Points on a hilly landscape, in no order, each with its height.
A ball rolls from a point to the lowest of its 2 nearest points, and stops where none of them is lower. Distance is the straight distance between rows; heights are no part of it.
nalod: [ 63  45 -29 -20   6  36  21 -57   2   5  -9 -40  17 -38 -53  14  86 -73
 -26 -44 -97  -3  17  50   3 -17  55  46]  h=1.37
dogod: [ 49  52 -32  25 -11  36 -60  40 -49  23  10 -51  27 -44  49  -7 -18   5
 -32  42  44  10 -38 -54   7  12   6  18]  h=3.07
tadif: [-50 -57  35  -8  31  15 -29 -34 -45  60   4  20  -4  65  -8  61   6   2
   2 -23   0   5  22  15   9 -35  -4 -27]  h=3.82
repe: [-32  35   6 -55  15  80  49 -32  47  27 -22  19  16   3 -11  91  59 -24
 -31 -12 -24  -3 -14 -10 -25 -21  -6  43]  h=4.90
Tiba: [ 49  14  12  20 -26 -41   2 -27  24  21 -65 -19  32  39 -24 -80 -25 -13
 -21   9 -52 -28   4  60  45   7  18  18]  h=0.89
tazok: [-78 -43   0 -33 -35 -46 -37 -31  -6  26  12  53  32  56 -29  63  -8  44
  33   3  49 -31  22  19 -27   2 -20 -14]  h=3.39
doz: [ 11 -42   4  29 -12 -10 -39  -3  -8 -14 -47  27  98  43 -11 -39 -76  29
 -45  31  39   0 -28  -8  -2  -9 -21  28]  h=1.78
Vib: [-18 -29 -23   7   7 -22  38  80 -26  -6 -17  36 -45  23  44 -33  21  19
  22  25   0 -45 -27   6  18  81   6 -58]  h=2.78
Rudem: [-54   5  12 -58  12  26  42  32  79  -6 -55  68  15  27   2  30 -27  20
 -23  25  -2 -30 -40   2 -27  19 -28  29]  h=4.47
filob: [  6  -2 -45  44 -16   1  -8  33 -77   1  42 -44  11 -34  53   8  -9  20
   8 -12  90  20 -32 -57  48  18 -16  28]  h=1.36
vuze: [  4  49 -12 -10  39 -39  20 -11  32  -9 -22   5 -31   0 -67 -50 -26  56
 -13  53  55 -15  -9  15   0  13  27 -25]  h=5.08
vem: [  8 -44  14  41  24   1  21  23   9 -51 -10   7 -70  -8  -4   2  33 -35
  71 -41 -42  55 -23  17  26 -34  59  26]  h=3.98
dotug: [ 58  19  30  14 -18   0 -44  41 -25  48   9 -45   8  -7  63 -25 -22  -5
 -40  20 -35  16  46 -44  -5  -8 -28  21]  h=3.68
Gelo: [-26 -53  41   4  38 -55  29  37 -11 -28  16 -24 -26 -14  24 -40 -22  11
  19 -10 -32 -37  76  -8  27  26 -36  -4]  h=2.88
sidar: [  0   0  -6  43 -32  57 -16 -65   8  23 -35 -55  36 -10  30  10 -10 -45
 -12  62 -56  35 -34 -52 -37 -20 -42   9]  h=2.26
Vatev: [ 16  13 -13   4  -7  -3 -23  30 -40 -18  44 -33  27 -36  20  10 -31  26
 -28 -16  66  38  25 -30  24   5 -11  28]  h=1.74
Pozul: [ 63   6 -14  40 -10 -27 -14  11 -21 -27  39 -18 -46 -49  39 -79 -30  -6
   6  11  -2  32 -65 -18  40  26  49  -2]  h=5.23
rovuk: [ 56  14  51 -66 -62 -19 -59  40  29   4  24  59  23  -5 -41  49  -2 -64
   4 -66  -5 -49 -15  36 -61 -73  11   8]  h=2.31
Kika: [  40   15   -1    4   -6  -52  -24  -14   12   12  -48  -18   22   -3
   -7 -111  -84   17  -25   35  -41  -16   -1   38   50   30   13   -6]  h=1.33
veb: [ 42  12 -32   8  26 -24   1  21 -39   0  18  -3  -5 -45  -7 -85 -64  73
  -5  30  38  15 -10 -16  23  48  21 -14]  h=4.99
zagis: [ 52  63  32  -3   3  -4 -13 -50 -15  74 -47 -37 -33  52 -50 -24   4  31
 -35  52   8  19  35   5  33 -42  30  32]  h=5.86
lumad: [ -8 -15  42 -28  36 -45  13  68  17 -13 -24   9 -24  16 -11 -39   1 -15
 -20 -24 -27 -43  54  28   0  19 -25  -9]  h=2.57
vonek: [-12 -38  33  10   7  18   8   9  26  -5 -38 -28  17   4  35 -22 -12  -2
 -18  19 -47 -41  29 -24 -38  19 -64  12]  h=4.89
Vabe: [-68  -1 -19 -42 -23   4  40  18  24  14 -43  60  23  72 -19  27  17  34
  -8  21  46 -39  -5  20 -24  23 -49  13]  h=4.65
Goza: [-45 -17  28  47   9 -31  31 -12 -34 -18  27 -30 -31 -21  85  41  60 -48
  34 -18  -8  -5  43 -16   2   2 -76  13]  h=3.74
daz: [ 10   4 -15 -40  43  39 -35 -38  43  15 -94  18  15   5 -26 -42  28 -33
 -20   1 -95  -5 -11  80 -10 -42  43  72]  h=3.32
zedi: [ 47 -12  51 -48  -5   3 -19  16  38 -27  41  21  13  -8 -38  40  -5 -66
   8 -93 -20 -19 -14  42 -29 -81   6  20]  h=2.83
kimar: [ 38  36 -29  -2  -9  -1  -5  54 -38  -6 -45  40  15  73  35 -47  46  36
  19  24  56 -76 -59  -9  -7  44   1 -36]  h=6.05
veruk: [ -9  79   3 -57  24 -37 -63   5  35  23  31  11 -35 -27 -46   6 -40  70
 -30   7  49 -20  47   7 -42 -27  -8 -13]  h=5.38
lupa: [ 28  25 -27 -12 -41 -29 -38   2  36 -16  42  52   3 -59 -38   6 -20  57
  41  -1  61 -14 -41 -15 -11   8  68 -38]  h=1.24
nub: [-27 -37  28   7  18   2  14 -30  15 -48  30  23 -28 -20 -89  10 -31   8
  61 -57 -12  57 -15  40  24 -33  61   0]  h=4.53
Kat: [ -4  -5  -5  19   0  23  38  18   2  -1 -55  42 -34  32 -34 -10  12  37
  20  46  18   0 -37  16   0  33  20 -23]  h=3.33
tibeg: [ 30 -32  19 -11  19  14 -21  21 -31  65 -45 -16  26  50  42  31  64 -40
 -14  -8 -92 -50  43   7   4 -17 -18  11]  h=4.25
zup: [-21  -1  -4 -24 -26  48  50  12  48 -31 -21  37  36   8   5  18   1 -14
 -13  31   1  20 -54   6 -22  43 -13  18]  h=4.28
leris: [ -3 -23  -6  58 -31  22  27  31 -20  39 -55 -15 -39  25   9 -24   3  16
  30  28 -30 -17 -35   1  16  59  26 -21]  h=3.06
mopos: [-23 -19 -48  20 -60  41 -21  30   8 -27   5  26  51  17  39  65   7 -15
  21  -1  50   1 -54 -47 -40   0 -26 -10]  h=2.85
Depa: [ -9 -36  -7  51 -30  24  25 -18  -2   1 -59   1  38  27  12 -58 -37  21
   2  48 -40  -6 -39  10   5  53   2  -9]  h=2.76
tor: [ 23 -12 -14  20 -38  40 -18 -77   7   5 -50 -23  33  -5  14  -2  11 -58
  -7  35 -70  46 -41  -6  20 -23  11   4]  h=2.66
Ped: [ 28  -4 -31  -3  12   2  -7  19  23 -53 -28  28  28   3   6 -91 -36  29
 -19  70  21 -33 -54  13 -20  44  -7 -31]  h=1.75
Viku: [-45   8 -58  -2 -62  42  24  17 -17  15  12  11  16  20  40  76  58 -33
  10  14  52   3 -40 -38 -27  30 -22 -22]  h=2.63
gavat: [ 10 -26 -27  -4 -10 -41  14  69 -43  -7  38  20   2  40  57   2  46 -41
  13  12  16 -49 -20   9  16  65   3 -44]  h=2.59
pupi: [ -1 -30  -5  19   6  18  44  74  29 -60 -11  25 -63 -21  14 -22  30 -11
  60 -10 -34  27 -44  22  18  36  52  -6]  h=3.71
Goga: [-35  27 -33   9 -16  22  25 -13 -15  26  25   2 -50  -6 -31  50  22  -5
  30  22  27  36  -6 -44 -23  10  21 -56]  h=1.89
bem: [-14 -14  20 -46  -1  -7 -32 -11 -26  26  75  -1  37  27  26  48  17 -47
 -34 -66  28 -29  66   4 -11 -37 -49  -5]  h=4.48
fulof: [ 28   0 -50  -3   7 -35 -63  60 -59  55  54   6 -74 -36  21  -2 -26  51
   1  -7  31  74 -28 -28   8  16   0 -13]  h=4.75
Mebe: [ 25  -8  32 -17  35  -2 -32   5 -44  73 -50  -1 -23  68   1  25  58 -12
  -3  15 -47 -20  42  30  20 -25  17   5]  h=4.09
suke: [ 50  41  -2 -31  -3  16  15  58  39   2 -41  36 -31  22 -21  14  68 -37
  10   9  -9 -13 -29  46  -8  -3  23 -20]  h=5.84
kinek: [-35  37  10 -36  35  71   7 -77  50  35 -34  18  12  10 -53  45  28 -12
 -53   1 -16  14 -14  20 -53 -43  -6  11]  h=5.07
fanet: [-26  34 -60  17   5  32  -5  12   1 -20  22 -19  33 -24  -2  30 -18  16
   5  48  61 -10  -9 -63 -35  27 -11 -41]  h=2.30
gesor: [-106   28   16  -83   -8   35   34  -24   64   36    1   59   -3  -18
  -25   92   30   16   19  -40    1  -43   -3   23  -34   -6   11   21]  h=5.66
kere: [  3   7 -14 -39 -52 -54 -28  29  22  -7  75  55   5 -42 -24  33  13  16
  41 -19  51 -33  -3 -16 -22  20  36 -44]  h=1.57
Noruk: [ 40  -5  39 -19  28 -56  -1  67  48 -42 -10  -1  -4 -17 -15 -83 -25 -35
 -43   3 -39 -29  17  44   5   4  14  14]  h=2.18
Bab: [-17 -21  44 -17  63  38 -14 -19  32 -11  25 -14 -38 -20 -13   0  -5  -2
 -25 -38 -13  -6  52   6 -27 -45  -5 -18]  h=3.77
zut: [ 29  58  10  -2  19 -13  -2 -16 -51  66 -16   2 -44   7 -37 -28 -23  62
 -22  43  33  41  42  -8  23   1  15  -5]  h=5.74
beku: [-40  55 -14 -65 -16  31  46   1  33  32  -6  34  18  28 -17  80  73 -28
 -15  -3  25 -24   3  13 -39   0 -38  10]  h=4.79
zukot: [ 18   1 -39  10  -1 -28  -4  46 -54  14  58  14 -49 -43  -1 -35 -29  64
  10 -23  62  53 -29 -33  30  49  34 -17]  h=4.87
vafe: [ 25   4  19 -28  10   5  12 -14 -48  62 -21  15  -2  59 -29  55  97 -36
   6 -43 -15  -8  26  36  27 -31  18   7]  h=3.93
dos: [ 59  17   1  12  -5 -20  -9  78 -29  24   6 -11 -36 -11  46 -64 -21  22
   0  43  -8 -35   1 -25  28  45  11 -29]  h=3.63
Tufuv: [  63   46   17  -21   -1  -65  -20   31   21   -8   -1  -24   16  -22
    5 -104  -57   -7  -66   29  -31  -28   24   45   32   32    2   15]  h=1.73
Kege: [-71 -11   7 -51  71  92  24 -50  54  26 -26  19 -14 -11 -27  25   8  18
 -31 -26 -16 -17  12  36 -42 -27  25  44]  h=5.31
Dafer: [  1  -2 -24  27 -56   7  76  18 -25 -40  24 -30  43   1  43 -19  53 -29
  15 -15  21 -33  16  -7  11  66 -27  -9]  h=2.23
Seta: [-32   1   9  47  -5   2  47 -87 -12 -31  17 -67 -17 -47 -17 -17  -8 -10
  28  28 -27  50  13 -16  14   6 -12  -3]  h=2.87
pifo: [ 40  48 -20 -13 -12  40  40  25  56 -14 -34  -4  10 -14  38 -56  38 -11
  -3  54 -62 -41 -46  29 -12  72   1 -21]  h=3.97
rumiz: [-68 -39   9 -22  40   6 -45 -21 -12  41 -14  27 -10  49  14  56 -26  35
   3  27   1 -19   9 -16 -36 -24 -36 -44]  h=4.10
Sogo: [-46   3   0  42  -9  39  61 -47 -26  39 -22 -30 -24  -6 -44  36  33  12
  20  13  -6  55  10 -42   1   6  24 -17]  h=2.22
vek: [  0  16 -51 -30 -44 -30 -25  48   9 -18  60  19  31  -9  17  58  30 -22
  24 -19  65 -37  12 -23 -10  16  -8 -44]  h=1.81
pozis: [ 48  16 -42  -9  -1 -17 -45  19  11 -43 -10  47  62  11  -2 -49 -47  45
 -10  35  70 -17 -76  13  -7  11  22 -22]  h=1.25
tokeb: [ 55  37   6 -25  -8  -7  35  57  29 -10 -45  32 -34  54 -42 -56  48  -1
  19  17  17 -36 -42  66  29  19  43 -15]  h=5.92
tig: [ 54  68  -5 -10  27   6   3 -64  10  46 -28 -73  16 -20 -41 -21  40 -50
 -37 -40 -92 -15  46  47  30 -26  50  21]  h=0.87
dubap: [ 11  36  -5   4  18   8  19  -6  57  -2 -20 -71  -7 -35   7 -46  -5 -21
  -3  39 -99 -28  34  17 -18  25 -13 -14]  h=4.38
pozom: [ 15  16  62  63  13  -7  28 -73 -32  12  50 -62 -28 -49  61  -3   2   6
  20 -49 -19  25  76 -10  31 -28 -38  37]  h=3.69
birak: [-42 -55  29   6  39 -16  12  -6  -1 -37  40   2 -51  10  47  51  39 -29
  41 -54  -7  -2  39   5  17 -32 -35 -10]  h=3.54
kenet: [-61 -68 -30  14   2 -68  35  25 -13 -30  53  13 -44   2  21  17 -12  22
  64 -14  41   1  -5 -31  19  39 -13 -38]  h=3.16
Ludid: [ 22  32 -14 -21  21  65  37 -24  13 -10 -17 -18  -4 -32 -38  39  84 -45
  11 -25 -70  38   4  23   0  -4  56  31]  h=1.76
gagin: [-17 -39  -2  54 -18 -48 -22 -43  -5 -35  64  32  -9 -39  -5  18 -66  39
  42 -33  53  80 -47 -39   3 -42  18  18]  h=4.00
pive: [ 55  37  21  12 -21 -28  19 -43 -11  41 -18 -53  31   4 -32 -32  -5 -29
 -34 -32 -62  18  38  54  52  -2  37  28]  h=0.29
Gat: [-91  -7   1 -76  47  73  37 -21  64   5  31  30 -29 -34 -14  54  19  -7
   9 -72 -19 -26  23  39 -34 -24   9  32]  h=5.51
gogon: [ 10 -24  -7  97 -36 -18 -27  29 -17  16  -7 -55  -9   1 109 -23 -27  -9
  33   5  -3 -29  -8 -52   8  11 -63  51]  h=5.04
Galed: [-59 -50  20  11   0 -71  18  -2  -9 -51  61  24 -45  -6   8  42  -1  24
  70 -70  23  21  13  -6  26 -14 -22 -20]  h=3.34
gazit: [-57  10  -2 -28 -22  34  98 -25 -18  14 -11  20  15  14 -61  65  76 -19
  22 -56   8  28   9  17  21  24   8  24]  h=3.66
zusom: [ 52  61 -20 -40   6 -25 -76   7  32  13  32  34   0 -22 -31 -10 -58  64
 -41  23  38  29   4   1 -22 -16  15   2]  h=5.52
fani: [ -6 -20  59  18  -2  25  19 -82 -59  34  25 -22   7  11 -45   6 -28  13
 -33 -60  17  46  50  -4  40 -43  25  23]  h=3.04
dulep: [-42  -9  -2  16   5   8 -15   1  -4  13  22 -10 -69   2  23  47   9 -20
  25  24  -3  26 -27 -59 -25 -10  -9 -30]  h=2.24
ditur: [ 64  67 -17  29 -27   8 -32  61 -40  48  25 -60 -21 -42  68 -37 -20  -3
 -12  37 -20   2   5 -41   2  29  -6   8]  h=3.38
gura: [-33 -39   0  47 -24  35  -5  10 -15  25 -43 -16  24  27  49  -2 -11  -1
  -9  53 -21 -15   7 -55 -28   6 -56   9]  h=4.66
Tubop: [ 29  -2 -23  -1 -35 -31  18  64 -45  -8  24 -21  42  25  63 -10  51 -49
 -13  -4  32 -52  38  -7  33  55 -28 -14]  h=2.42
fil: [ -1 -20  58   7   9  15  -4 -55 -62  45  54 -38 -13  -4  38  18   1  -2
 -19 -66   6  23  76 -24  38 -43 -28  30]  h=3.40
Tepan: [-40 -30 -18  -3 -56  33 -26 -12  28 -21 -25  48  79  27 -16  54 -30  20
  -3  -3  41  -3 -42 -13 -53 -11 -29   4]  h=2.73
Dip: [  0 -82  13  21 -32 -46 -17   5  -5 -48  45  48  15  -3   1  12 -70  35
  32 -55  50  31 -20 -29  17 -44  -9  17]  h=4.19
Simup: [ 15   4   6 -15  21  18  39 -55  19 -56  16 -29  -5 -45 -22   5  58 -76
   8 -33 -53  44  -6  41  18 -21  21  30]  h=2.10
Duf: [-61   2 -33 -34  -5 -66  -2  20  11   6 -24  34  28  57 -37  -4 -21  57
  -5   4  89 -69  17  14 -22   7 -45   1]  h=4.78
voz: [  7  29  -6 -44  -9  31  42   8  62 -27 -54  47  27   5  19 -47   9 -18
 -25  55 -23 -17 -75  44  -3  49   6   4]  h=4.12
fef: [-54 -25 -10 -29   2 -47 -56  45  32 -15  -8  36  49  27  -1   9 -54  34
 -27 -16  43 -78  27  -2 -45 -11 -62  -5]  h=4.61
guzu: [-24 -30  -4  -4   6  38  39  60  15  -4 -46  51 -35  14 -12  39  28   4
  49   5 -22  19 -53  13  15  34  55   3]  h=3.52
vesam: [ 53  41   6 -22  53   5  -7  28  49 -11 -44  15 -45  -1 -60 -28  31 -22
   9  35 -35   4   6  59  -2 -10  65  -8]  h=5.75
tov: [ 16  34 -43  24   7  32 -49  -4  -5 -14  10 -39  56 -39  14   8 -47  -6
 -28  75  50  19 -22 -64 -17 -23  -4  -4]  h=2.67
vug: [  8   6 -68   6  10 -17 -44  52 -26  23 -20  42  29  34  50  -4  -3  60
  18  34  87 -54 -49 -22   6  27   5 -44]  h=6.12
Femil: [-38   5  -9  76  -9  18  34 -60 -45  10  23 -48 -41 -30 -15  14 -16  10
  14  34  21  53 -11 -76   2   5  15   2]  h=2.55
lafo: [ -2 -25  43  11  60  28 -25  13  16 -13  -5  -3 -76 -17  -4   5  -2   1
  22   1 -37  25  11 -22 -10 -52  27 -19]  h=3.30
Zos: [-67 -57   8 -12 -28 -32  -6 -13 -35  34  34  42  13  61 -19  90  18  11
  50 -17  10   0  -8  30   6  -1   2 -29]  h=3.58
sepam: [  1   2   4  32 -15  69   7 -63  -2  13  -5 -30   7   0  17  60  55 -43
 -10  17 -33  52 -21 -50 -46 -56  -4  20]  h=1.67
nati: [-25 -39  10  17  17  16 -54  14 -17  46 -64  24   6  54  25   9 -33  21
 -11  66   1 -13   8 -59 -36 -18 -46 -18]  h=4.41
Levuz: [ 95  42   6   6 -32 -11  17  47 -23   0 -37  27  -3  71  19 -71  47   6
   0  16  22 -62 -26  36  30  40  28 -19]  h=5.99
nolu: [  7  21 -19 -23  15 -33  -7 -32  36 -41   9  29  -7 -28 -58 -39 -50   8
 -15  37  21  15 -29  21   1  12  26 -49]  h=4.95
zovi: [ 31   7  39 -15  53 -34  17  33  -9 -26  42  -2 -69 -43 -40 -44 -33  30
 -10 -23 -14  48  33  23  45   2  51  -5]  h=5.50
tok: [  8 -39  57  21  27 -21   6   0 -12 -15  11 -38 -12  -7  13 -49 -42  18
  -2 -38 -44   3  54   3  34 -15  -4  26]  h=3.18
lubu: [ 62  77   9 -11  -8   3 -36 -60  11  51 -55 -35  21  43 -19 -22  15 -22
 -67  58   5  -5  17  11 -13 -56  -1  36]  h=5.98
sud: [  6  21  -4 -34   8  19  53  -5 -33  30 -16  21   0  27 -89  58  85 -44
  37 -67  -4  15  14  48  20 -20  46  27]  h=3.79
megip: [-10   7  19  74   0 -47  46 -26 -34 -33  43 -47 -34 -42  52   1  16 -11
  33 -14  14  10  52 -36  20   3 -49  22]  h=3.89
labu: [-35  -2  -8  -6 -17  24  30 -37  43 -41  16  36 -20 -22 -74  30  -2  11
  44  -3 -13  54 -54  34  -2  -5  57 -32]  h=4.70
nov: [ 34  40 -19  29  -5   8  29  42   2  -3  -3 -26 -19 -14  35 -64  15  10
  16  51 -25 -52 -14 -12 -10  71   6 -41]  h=3.80
leb: [-43  -5  36 -39  57  -4 -33 -21   3  31  58  -3 -50  -3 -11  38 -10   9
   2 -31   4 -12  68  12  -5 -25  12 -62]  h=4.08
luvum: [-70 -21  -2  -6 -67  -5 -40 -43   9   1   9  36  61  -2 -52  70 -16  44
  18 -25  63 -26  19 -26 -52 -21 -19   4]  h=3.11
vokas: [-22   7 -16  18 -10   0  34 -77  10 -13 -37 -64  -7 -38 -24 -40 -14 -15
  33   6 -81  40   4  23  51  21   9 -14]  h=3.10
rof: [  0  14 -41  -4 -18   1  -3 -56  10 -39  -9  45 -21 -29 -59 -22 -17  -2
  26  34   8  62 -83  29  29   7  65 -63]  h=4.82
Zesa: [-37 -32 -26  38 -27  28  -6  -6 -11 -12 -54  18  81  46 -17  12 -30  36
 -16  27  75 -26 -16 -31 -17  12 -36  12]  h=2.32
fes: [  8  20 -43  37 -51  27  36 -12 -51 -64  14 -41 100   0  24 -28  25  -6
 -12  -5  65 -34 -32 -12  13  60   3   1]  h=1.99
mapa: [-17 -28  36  68  16 -23  -2 -39 -44 -22  43   0 -50 -28  25  18 -30  14
  26 -26  33  78 -11 -46  20 -40   2  30]  h=3.78
fata: [ -4 -42  25  60  -3  -7  42 -28  29 -13 -33 -61  19  20  47 -17 -30  11
  30 -42 -99  -5  27  28  23  -1 -34  45]  h=5.29
paman: [ 14 -21  18 -37  38 -13 -92  48 -51  53  58  10 -58  11  74  24 -20   7
 -38   5 -27  50  19 -15  -4 -32 -29   3]  h=4.32
Fim: [ 27  46  27 -45 -62 -50 -30  12  39   4   6  40  43   7 -50  19 -14 -36
 -31 -51  29 -52 -29  64 -59 -92   9  32]  h=1.69
gadu: [  4 -73  -1 -38  49  54 -22   3 -15  33  -7  -7 -11  35  55  66  89 -47
  -9 -38 -76 -46  25  22   0 -38 -17  41]  h=4.43
bozif: [ 81  11  12 -16   5 -34 -20  18   1 -44  45  11 -44 -50 -16 -49 -30  -6
  -8  -1 -22  66 -30  14  52  -3  64 -12]  h=5.36
doti: [ 21 -32  11  17 -30 -30  36 -19  40 -39 -29 -52  41   0  34 -53 -25 -35
   1 -22 -87  -8   7  49  33  22 -32  31]  h=5.40
Mizit: [ 41  34 -14  -1  20 -25 -49  -2 -21  47 -10  31 -19   1 -41 -39 -61 103
 -24  36  55  57  -5  -6   0  -5  19  -1]  h=5.64
tur: [ -4 -57  16   5  47  45   2 -45  11 -59   7  18 -29 -21 -40   1  16 -22
  64 -71 -49  66 -13  43  12 -59  57  49]  h=4.30
zenu: [-41  26 -13  12  28  32  57 -63   5   5 -40 -45 -19 -28 -74 -23  13   6
  18  10 -52  43  25  48  26  31  50   9]  h=3.31
ruko: [-31  -4   1  -4  18 -16  -8  15  28 -41   3   2  54   3  -6 -28 -51   2
 -54  10  39 -31  24 -15 -43  10 -50   6]  h=4.84
Nafik: [-16  72  -1 -50  47 -26  -2   6  49   8 -13 -10 -54  14 -59 -31 -15  36
 -39  57  38 -44  31   8 -50 -21 -19 -27]  h=5.22
kag: [ 13 -30  41  46   1 -31   6 -30  -5 -48  20 -18 -12 -20  23 -38 -40  -1
   7  -6  -8  53   3 -23  25 -25  -2  28]  h=3.49
fatil: [-10  22 -52  46 -18  35  13  15 -73 -27  22 -58  69 -30  45  23  15   6
  -2  -5  95 -27 -48 -61  35  25  -6  -2]  h=1.70
moge: [-36  -9  22 -61  23 -52 -53 -12 -18  39  84  22   6  25   6  57  -2  12
  -2 -22   7 -32  55  27 -11 -17 -10 -32]  h=4.29
mav: [  4 -39  -9  69  -4 -29 -14  25 -16 -43   9 -17 -18 -32  96 -17 -29   1
  21  14  46  -4 -19 -61 -10  -5 -49  31]  h=5.18
geza: [-16 -17 -16  23  14 -18   0   5  22 -77  33 -17  16 -35  32 -23 -53   9
  -3  19  47   6  10 -38 -24   0 -43   0]  h=5.03
mif: [-25 -56   3  19 -13 -14  -9 -30  11 -34 -55  14  52   5 -21 -74 -71  10
 -31  43 -11   3 -21  11  18  16 -16  -5]  h=2.34
fudob: [-59  35   0 -19  16  30  97 -41  26  13 -37  -6   0  -4 -72  17  46   5
  -7  -6  -3   9   8  34   4  31  22  30]  h=3.51
rima: [ -5   3 -27  -8 -29   2  19  18 -28   1  36 -15  30  27  39  78  81 -69
  -6  -1  22   4  28 -30 -17  11 -43 -19]  h=2.43
Luso: [ 16   1  -1 -11 -14  37   3 -38  35  13 -84   6  44  10 -11 -23  18 -34
 -23  22 -74  20 -45  43  12  -6  13  32]  h=2.97
silob: [-50 -58 -25  12  -3 -28  55  44  -6 -35  -4  44 -21  11  -4 -33 -22  48
  36   1  34 -18 -19  -2  13  70  -8 -51]  h=2.98
Koro: [ 27   5   8  19 -32  30  15 -12  -9   2  12 -44  31   2  30  50  65 -62
 -16 -14  -5  14  24 -46 -21 -31 -33  14]  h=2.16
puzum: [ -48  -40   33   23   50   -5  -43   -3  -27   30   26  -14 -104   -7
   34   37  -27   10   24   15  -18   30   -3  -47   -4  -41   -4  -25]  h=2.72
Dake: [ 81  30  26   3 -10  -2 -28  -3  10  16   2 -31  23 -17  15 -32 -13 -40
 -41  33 -43  15  16  -5  12 -12   9   7]  h=3.96
fol: [ 43 -13 -27  -1 -15 -27 -64   4  26  -1   4  74  32  -6 -30 -15 -66  66
  13   4  65  14 -68  -4  -6 -12  45 -15]  h=0.66
kilab: [ 45  40  12 -30  13 -28 -18 -14  48 -18  -2 -58  11 -39  22 -61  -6 -64
 -61  16 -80 -33  41  20  -7  -8 -22  -1]  h=4.20
zal: [ 51  15  34 -32  16  -5 -69  51 -25  23  22   9  -2   5  38  -5 -35   5
 -62  -5   3  17  54 -20  -5 -25 -33  14]  h=3.99
lig: [-25 -44  25  15  10  39  34 -13  22  31 -40 -57  15  16  38 -16  -9  16
 -18 -49 -81 -52  60   6 -11   3 -47  43]  h=5.11
sigil: [-35 -16   2  72 -16  11 -24   7 -32  44 -10 -58 -23   3  80  19   4 -31
  29  27 -12 -25   8 -84 -26  -3 -63  19]  h=4.88
fesof: [  27   -5  -11   25   -3  -39   15  -23  -16  -44   19  -23   -3  -48
   20 -103  -66   25    0   30   -8   25  -12  -10   47   54   19  -12]  h=5.10
Mup: [-14 -62   8  -4 -23 -39 -35  47  19 -38  15  52  48  18   6  19 -60  15
   7 -44  40 -32   4 -19 -19 -19 -40  -3]  h=4.40
sadov: [-38 -12   3 -51  -3  25  17  -8  -2  17  19  18  27  28 -15  74  57 -45
 -15 -61  -2 -29  23  20 -28 -22 -49   2]  h=4.67
vola: [  23    0  -36  -35    5  -40 -103   60  -55   39   58   12  -28  -18
   22   25  -19   55  -21  -20   11   69   23   -3  -19   -6  -27  -12]  h=4.60
Vivat: [ 14  64 -61  -9 -21  21  -9  47  -7 -19  23  -4  48  -5  28  28  44 -18
 -13  22  73 -43  -7 -34 -22  26 -11 -41]  h=2.03
ruv: [ 34  11  29 -30  41 -30  11  58  19 -27  11  12 -46 -18 -62 -14  14 -19
  13 -36 -18   1  34  43  24  -7  56 -11]  h=5.62
nug: [-28 -32  41  52   8  46  31 -93 -36  39 -29 -33  10  14 -47  14   0  17
  -3 -19 -19  34  34 -12   3 -17  23   9]  h=2.64
kif: [ 22  -1  25 -34   5  31   9 -33  42 -58  45  -6   7 -24 -41  40  42 -76
   1 -66 -27  23 -22  36 -18 -65  11  19]  h=2.47

Two balls start at each pair of points below. Name the first point that both come to, or write never.
fata / gogon | gura
Kege / gesor | beku
nub / Dip | never

Call two points neighbours if one is among the 2 nearest of the other. Go from one point of each pair to the other, from neighbour to neighbour, staying as low as possible. Name the highest point that can't be avoided.
fol / Fim | Duf
filob / Goga | megip
pive / Fim | zedi
doz / sepam | mopos

Where does a ball stop that starts at each point below?
zagis | doz
Goza | filob
Gat | Goga
mav | pive
Duf | pive
